A landscape with many peaks, sampled at points; each row gives a point and its height.
From any point a climber steps to the highest of the 2 points nearest to it. It stops when none of these is higher. Distance is the straight distance between rows; heights are no part of it.
<761> h=44.0: [-16  17  38 -16 -53 -23  29 -19  39  -3  51  17  19   3   0  16  19 -22
  24 -15   7  23  27  67  30 -17 -34]
<67> h=73.9: [ 31 -36  17 -20  60 -33  -9   6  14  -9 -29 -13 -12   2 -36  25  10  46
 -10 -15 -28  11   2 -20  11  10  -9]
<466> h=74.0: [ -8 -41 -12   8  50  56  -4  14 -31 -39 -29  -7 -11 -36  10 -12 -25  11
  -9  19  10 -27   7 -48 -45 -39  23]
<485> h=11.0: [ -6  30  29 -17 -44 -15  -8   8  43  15  50  -7 -23  27  14  31  11 -52
  42  21  20 -16  17  17  36  27   6]
<229> h=64.1: [ -2  61  13  63  22  24  -3 -10 -32  36   3  30 -17  40  33 -85  17  11
 -12 -16  12   0 -10 -37 -50 -16 -14]
<419> h=45.4: [ -2  44 -34 -19   7  -3 -21   7  19  44   8 -38   0  32  22  15 -14 -42
   1   2  -9   5 -23 -16  54  38  35]
<768> h=58.0: [  4 -26 -22   6  52  -1  56  42  28   7 -26  -5 -11  53 -31  44 -43  37
 -41   0  12 -10 -51  10  36  49  29]
<494> h=60.1: [-14  -3 -39  -3  72  21  -8   7  25  20  24 -60  44  15 -19  -1 -18   2
  13  -2  21  20   7 -25  22  15  41]
<11> h=44.1: [ 22 -11  28  47  28  25  -5   2 -25 -24 -37  54   6  17  12 -44  43  18
  -2 -20 -24  -4  20 -45 -49 -38  -2]
<437> h=43.3: [ 22  -1   7  31  -9  20 -12 -36 -30   0   2 -20  -1  -9  -2 -23 -23   9
  27  -8 -11  -6  45 -33 -17 -13 -39]
<809> h=39.5: [-21  24 -12  19   5 -25  67  -6  11  12 -16  12   3  36  28   3 -27 -43
 -25  15 -17 -18 -27  53  67  -1  17]
<867> h=26.3: [-26 -17 -14  22  -3   8  19  -3 -12 -37  -7  11  61  -7   2 -41  30 -18
  34  29   9 -34  41 -11 -26 -22  36]
<927> h=14.3: [ -4   7  33 -33 -64 -10 -34  18  29  27  71  12 -45   0  28  47  16 -45
  44  35  37 -35  22  20  17  33   1]
<361> h=51.2: [ 16 -13 -40 -39 -25   6  23   4 -32  -2 -31 -15   2  21  22  21 -28 -33
 -10  21  15  -7 -52 -12  15  15  32]
<934> h=39.1: [ -4  29 -30 -19  37 -19 -37  45  37  11  22 -40 -21  15  -6  12 -20 -23
 -36  -5 -19   3 -40  -6  43  60  55]
<127> h=52.1: [  3  21   8  23  13  37 -50 -12 -23   1 -24   8 -15 -21  31 -44  38  20
  -9   4   6 -24  24 -49 -72 -55 -30]
<560> h=75.1: [ 22 -46  12  21  93   1  13  21  13   8 -42  11 -13  18 -31  22 -12  76
  -6 -49 -34  -3   7 -27  -2   5 -14]
<51> h=66.6: [-15 -20  -4  36  22   6  27 -19  -3 -21 -27   3  15  -9 -33  -8 -34   5
   3   8 -11  37  -9   8  20   4 -14]
<95> h=49.2: [ 19 -22 -21 -41  12   0  10   4 -32 -23 -26 -35  20  14  16  18  -6  -6
 -12  17   6 -25 -25 -27  20  -1  42]
<357> h=62.7: [  8   4   5  84  51   1  44 -42 -24  32 -19  25  -1  10 -33 -23 -63  34
  -5 -34 -49  29  -5  22   6 -10 -25]
<303> h=34.8: [-23  -3  11  -1  18  -8 -52  21  45 -30   7  -3 -31 -35  -9 -14  29   5
 -16 -10  -9  29 -15  -8 -26  12  -7]
<657> h=51.3: [-28  -3   6  -3 -25 -20  49   7  26 -38   9  40  20  -8  -8 -14  29  -3
 -18  -2  -4  16 -16  36  -3 -17 -17]
<579> h=58.4: [  1  43  22  16 -31   4 -33 -27 -52  42  20  18 -25  -8   3 -50 -15  18
 -32 -24 -15  42 -25  17 -62 -25 -41]
<534> h=52.9: [-27  41 -33 -22  17  13 -20   5  18  38  27 -65  18   9   8  -1  -7 -19
   7  16  20   6  -4 -13  31  37  36]
<827> h=5.7: [ 27  26  10 -48 -17 -21 -36  13   2 -20  20 -29   0 -13   9  -1  48  12
  44  16  16 -25  58   8  -5 -11   7]
<859> h=14.5: [  4  30 -17 -48  19  19 -19  31  17   4  31 -51  22   4  23   4  40 -15
   4  27  28 -53  19 -26  -2  -4  27]
<606> h=28.5: [-10  -1  52   4 -69  16 -25 -33  25  24  64   3 -22 -14  -2  28  -9 -18
  49   0  39   7  63  24   4  -4 -49]
<435> h=57.0: [ -2 -25 -14  20  16   6  55  30  15  -5 -33   0 -20  45 -23  45 -63  -4
 -20  22  28   9 -52   6  47  21  35]
<469> h=28.7: [ -8  23 -33 -69 -45 -10 -52  25   1  23  38 -30 -39 -29  44  15   8 -16
  -2 -10   6 -12 -31   3   8  37  31]
<644> h=46.1: [ 33 -35  34  29  41  -2   4  -3 -32 -30 -64  52  -8  23  -6 -14  25  36
 -15 -12 -47  -2  -2 -22 -43 -44   3]
<865> h=40.4: [-26  11 -28 -13  10  53 -30   4   1  19  -2 -47  22 -36   5  11 -29   0
   5  41  59  -6  26 -39 -16  -2  -2]
<861> h=64.3: [-10 -21 -28  31  62   8  19   7   3 -10 -15 -20  37  -2 -20  -8 -25  12
  12  -7   7  32  -5 -18  20   9  17]
<68> h=32.5: [-23   9 -18 -34  -8 -27 -60  35  21 -25  24 -25 -26 -40  26  -1  22 -14
 -19  -5   9  12 -31   5 -15  39  19]
<459> h=9.0: [  6  23   7 -56   3  -8 -47  20  15   1  27 -42   1 -17  27  24  35 -19
  38  26  30 -46  61   0   7  15  29]
<366> h=75.5: [ -5  22   9  11 -73  21 -43 -37 -42  49  20   8 -27 -44   7 -30 -33  35
 -14 -31   7  16  10   3 -60 -25 -62]
<214> h=4.5: [ 36  -6  36 -46  -8 -43  -8  22  -2 -44   0  11  -5   4 -18  20  58  21
  -6  -8 -18 -19  13  19 -13 -16  -7]
<682> h=61.6: [-22   1 -21 -11 -24  -6 -19  21   8 -27  -8  33  12 -25  31 -33  63   2
 -20  -1  30  15 -23 -12 -37 -22 -12]
<201> h=59.1: [ 10  26  26  62  24   5  -1 -47 -22  41  11 -12 -32  13 -27 -27 -64  23
  -9 -30 -34  38   6  11   2  14 -36]
<324> h=29.5: [-22 -19   4  20 -37  -8  34 -14 -16 -46 -12  44  38 -17   0 -26  29 -10
  44  14 -11  -6  30  16 -31 -24   3]
<918> h=59.5: [-30   1 -11 -18 -39  10 -41  -6  20   4  33 -13  -2 -63  16  -2   6   8
   9   1  43   3  16  -4 -18  10 -32]
<567> h=36.2: [-21 -20  14 -11 -30 -31  65  -9   9  16  -5  37  26   6 -21  33 -14 -23
 -18   8 -14  24 -40  69  41   7 -14]
<614> h=7.8: [ 14  25   7 -33 -43 -12  15   8  18  -4  40  -6 -17  34  13   9  16 -34
   1  -1  19 -27  -8   5  30   3   4]
<123> h=54.5: [  7  -6 -32   2 -26   3  26  18   0  14 -21   1 -22  28   6  23 -45 -44
 -16  19  21  26 -67  13  38  25  25]
<168> h=71.9: [ 10 -31  21 -20 -21 -15 -13 -21  -2  -6   1 -18   1  -3 -26  32  -8  -5
  -3  -8   1  42 -26   9  27  21 -28]
<290> h=29.7: [  5  30 -22 -46 -66 -17 -31   2   4  35  30   6 -35   0  29  28  -3 -31
 -13 -30  -8  13 -51  22  37  29  11]
<406> h=48.4: [ -6  21   3   0 -56  21 -75 -42 -37  58  16 -10 -47 -74  19  15 -38  33
  -2 -17  26   0  38  -5 -39   0 -57]
<18> h=31.0: [-29   4 -54  21  41  70 -17  22 -10  14  11 -50  33 -37 -14   9 -44  -4
  -7  35  65   5  21 -22 -13  -6  15]
<157> h=78.4: [ 27 -60  11  24  29  -1  36 -28 -29 -28 -39  20  25  -4 -13   5 -25  10
  28 -12 -31 -18  30 -27 -20  -6  23]
<342> h=50.4: [-17   0  -9 -15 -12  28 -49  -3   6  12  14 -27 -18 -62  -3  23 -33  -4
  15  22  60  -2  20 -26  -7   9 -25]
<312> h=69.3: [-22  -4  -2  14  -9  -6   6 -24  20   0   3 -18  -1 -14 -14  12 -37  -9
   9   9  13  54 -16  17  36  16 -19]
<30> h=5.5: [ 33  15   7 -48 -51 -35  10  22  -1 -23  29   8   0   5   5   1  49 -12
  -7 -14  -2 -17 -11  32   0   2   1]
<155> h=3.5: [ 27   1  19 -40 -16 -20 -23  -3  -4 -53 -12 -13   0 -24   8   2  53  28
  21  -4   6 -24  36   4 -21 -38 -18]
<688> h=82.2: [ 15 -54  -2   6  21  33  17  -6 -32 -27 -23  -1  -1 -17  -3   1 -33  -4
  21  26  18 -36  21 -42 -19 -15  15]
<289> h=33.6: [  -9   17   23  -20  -31    1 -103  -35  -39   48   17  -23  -60  -81
   32   34  -41   30   14   -5    7   -9   39   -8  -37    8  -27]
<693> h=23.1: [-19   5 -53  64  46  60  -2  31   8  -7  11 -41   4 -34 -21 -12 -47  -2
 -23  19  48  32  11  -2 -22 -21  19]
<467> h=37.2: [-13   3 -12  -1  51 -14  -1  42  56  -8  17 -32 -21  23 -26   2  -7   9
 -29   0  -6   6 -39  -4  17  43  38]
<517> h=59.6: [  6   2 -33  -7  33  -8  46  31  18  30 -32   3  -1  67 -19  21 -15   6
 -44  -1 -31 -34 -45   5  40  40  22]
<729> h=64.5: [ -7 -22  -7  77  52   9  38 -22  -9   1 -40  41   7  -8 -32 -25 -27  25
   2 -15 -37  34   6  -8  -7 -15  -1]
<698> h=37.1: [-19 -16  -7  23  11 -35  76  -2   5   7 -31  33   5   9 -11  19 -28 -17
 -22  21 -23   1 -43  63  44  18   4]
<553> h=52.8: [ -2  62  33  41 -14   2   2 -22 -53  47  23  25 -25  15  10 -76 -13  13
 -19  -6   2  10 -26   2 -62 -16 -37]
<739> h=46.8: [ 23 -57  33  -2  33 -24  24   8 -15 -35 -62  43   5  16 -30  15  30  54
 -32  -2 -35  -7 -12   0 -27 -21   0]
<191> h=50.9: [ 19 -10  37  14  14  -3 -36 -21  10  -4  26 -20 -31  -3 -25  -2 -15   6
  13 -28 -22   7  34 -23   5   5 -37]
<619> h=47.8: [ 27 -26  -8 -26  10 -20  32   5 -17 -19 -46  -2  38  19  -1   2  35   9
   2  19 -20 -36  -6 -10   2   0  49]
<513> h=52.6: [  4  33  16  59  15  39 -10 -18 -25   4 -11  35 -13  16  23 -64  34   3
 -10 -12  -4   0  19 -59 -50 -36 -17]
<153> h=72.6: [  5 -16  -7  -5  39  40 -28   8 -29 -31 -35 -16 -10 -26  34 -19  11  23
 -14  10   0 -32  20 -44 -52 -63  -8]
<868> h=37.4: [-35  13  37   7 -58  -1  -3 -37  32   0  56   3   4 -21  -2  11   0 -14
  31 -24  18   9  62  55  15 -23 -49]
<317> h=48.3: [-28   3  -7  -5 -58 -16  50 -13  21 -14  19  21  32  -3  12 -10  19 -17
  12   3  14  12   5  50  21 -17 -14]
<832> h=68.1: [-33  16 -32 -19 -38  -3 -23   6  20 -24  15  -5  20 -38  14 -24  38  12
   5   2  32  13  -5  -3 -18  -6 -21]
<15> h=33.5: [ 15  11  10 -43 -50 -27  -1 -13   8  33   2  18 -29  28   3  47 -14 -33
 -22 -15  -3  27 -57  25  51  37   2]
<432> h=35.2: [ 18  -1  14 -35 -36 -30  36  -7   4  39  -4  18   8  34 -17  44   1 -23
 -19  -3 -13  34 -44  57  55  18  -8]
<14> h=53.3: [ 47  30 -33  -8 -35  -5  15   8 -12  16 -12   0   4  54  18  22   2 -42
  -3 -16 -45 -29 -12  -5  45  14  27]
<460> h=20.2: [ -5 -18  51 -36 -63   3 -53 -11  14  25  69  22 -32 -30  23  48  10 -20
  51  -5  46 -20  51  30   1   6 -24]
<351> h=73.2: [ 29 -34  13 -34  19 -34  15 -10  -1 -10 -12  -8  11  13 -42  27   4  14
  -6   8 -17   7 -22  16  31  18  -7]
<334> h=57.1: [-23  -6  -1  12   3  -4   3  27   7 -50 -44  45  18  -3   9 -20  65  -1
 -19  14   8  30 -27 -18 -31 -18   9]
<727> h=68.2: [ 22  26 -41  -1   2   9  32  22  11  20 -13  -2  18  54   1  10 -14 -33
 -26  -6 -48 -45 -14 -19  49  22  41]
<283> h=32.9: [  0  -3  24  14 -50   4  15 -24 -20 -17  -1  17  37   0 -14 -23  30   7
  39   1 -14   2  54  19 -18 -27 -23]
<274> h=47.1: [ 21 -57  12 -16  62 -28  29  13  -7 -32 -65  31  27  23 -15  20  40  43
  10   8 -30 -19  -6  -9 -15  -9  39]
<420> h=43.5: [-22  23 -31  -3 -39 -25  63  -7   2   5   4  18  25  10  30  -7  -1 -49
  -7   1 -22 -13 -24  52  42  -5  18]
<269> h=76.6: [ 44 -59  20  30  68   6  34 -20 -24   7 -30  23   2  16 -22  10 -21  38
  25 -36 -41  -9  15 -27   1  -4 -12]
<937> h=54.0: [-28  -3 -17  18  16  -9  39  23  21 -32  -8  31  36   9   1 -34  37 -14
 -18  14 -10  10 -35  15  -4 -14   7]
<755> h=55.3: [ 16  16  32  52  34  -1 -29 -22   8   7  23   5 -38  -6 -29 -35 -24  12
 -15 -26 -40  32   0  -4 -20   8 -30]
<135> h=21.4: [-16   7 -34 -11  20  18  14  23  -1 -13   9 -24  60  17  11 -21  32 -13
  21  25  24 -47  37 -23 -17 -24  33]
<898> h=37.3: [ 23   2  22  32 -17  15   7 -43 -48  -5 -22   2  27  13  -4 -40  -4  23
  38  -6 -38   2  60 -10 -27 -27 -20]
<838> h=36.3: [-12  -4   9  -2  43 -19 -23  39  52 -22  20  -8  -5   9 -14 -11  23  11
 -16   1 -13  14 -25  -8  -8  22  10]

Where does a climber stop that starts at each point below?
<614> | <832>
<15> | <832>
<361> | <727>
<155> | <688>
<867> | <688>
<469> | <688>
<868> | <832>
<729> | <688>

Two climbers start at each pair of points below. Name the first point that both come to, or write -.
<357>, <861> | <51>
<934>, <290> | -
<214>, <67> | -
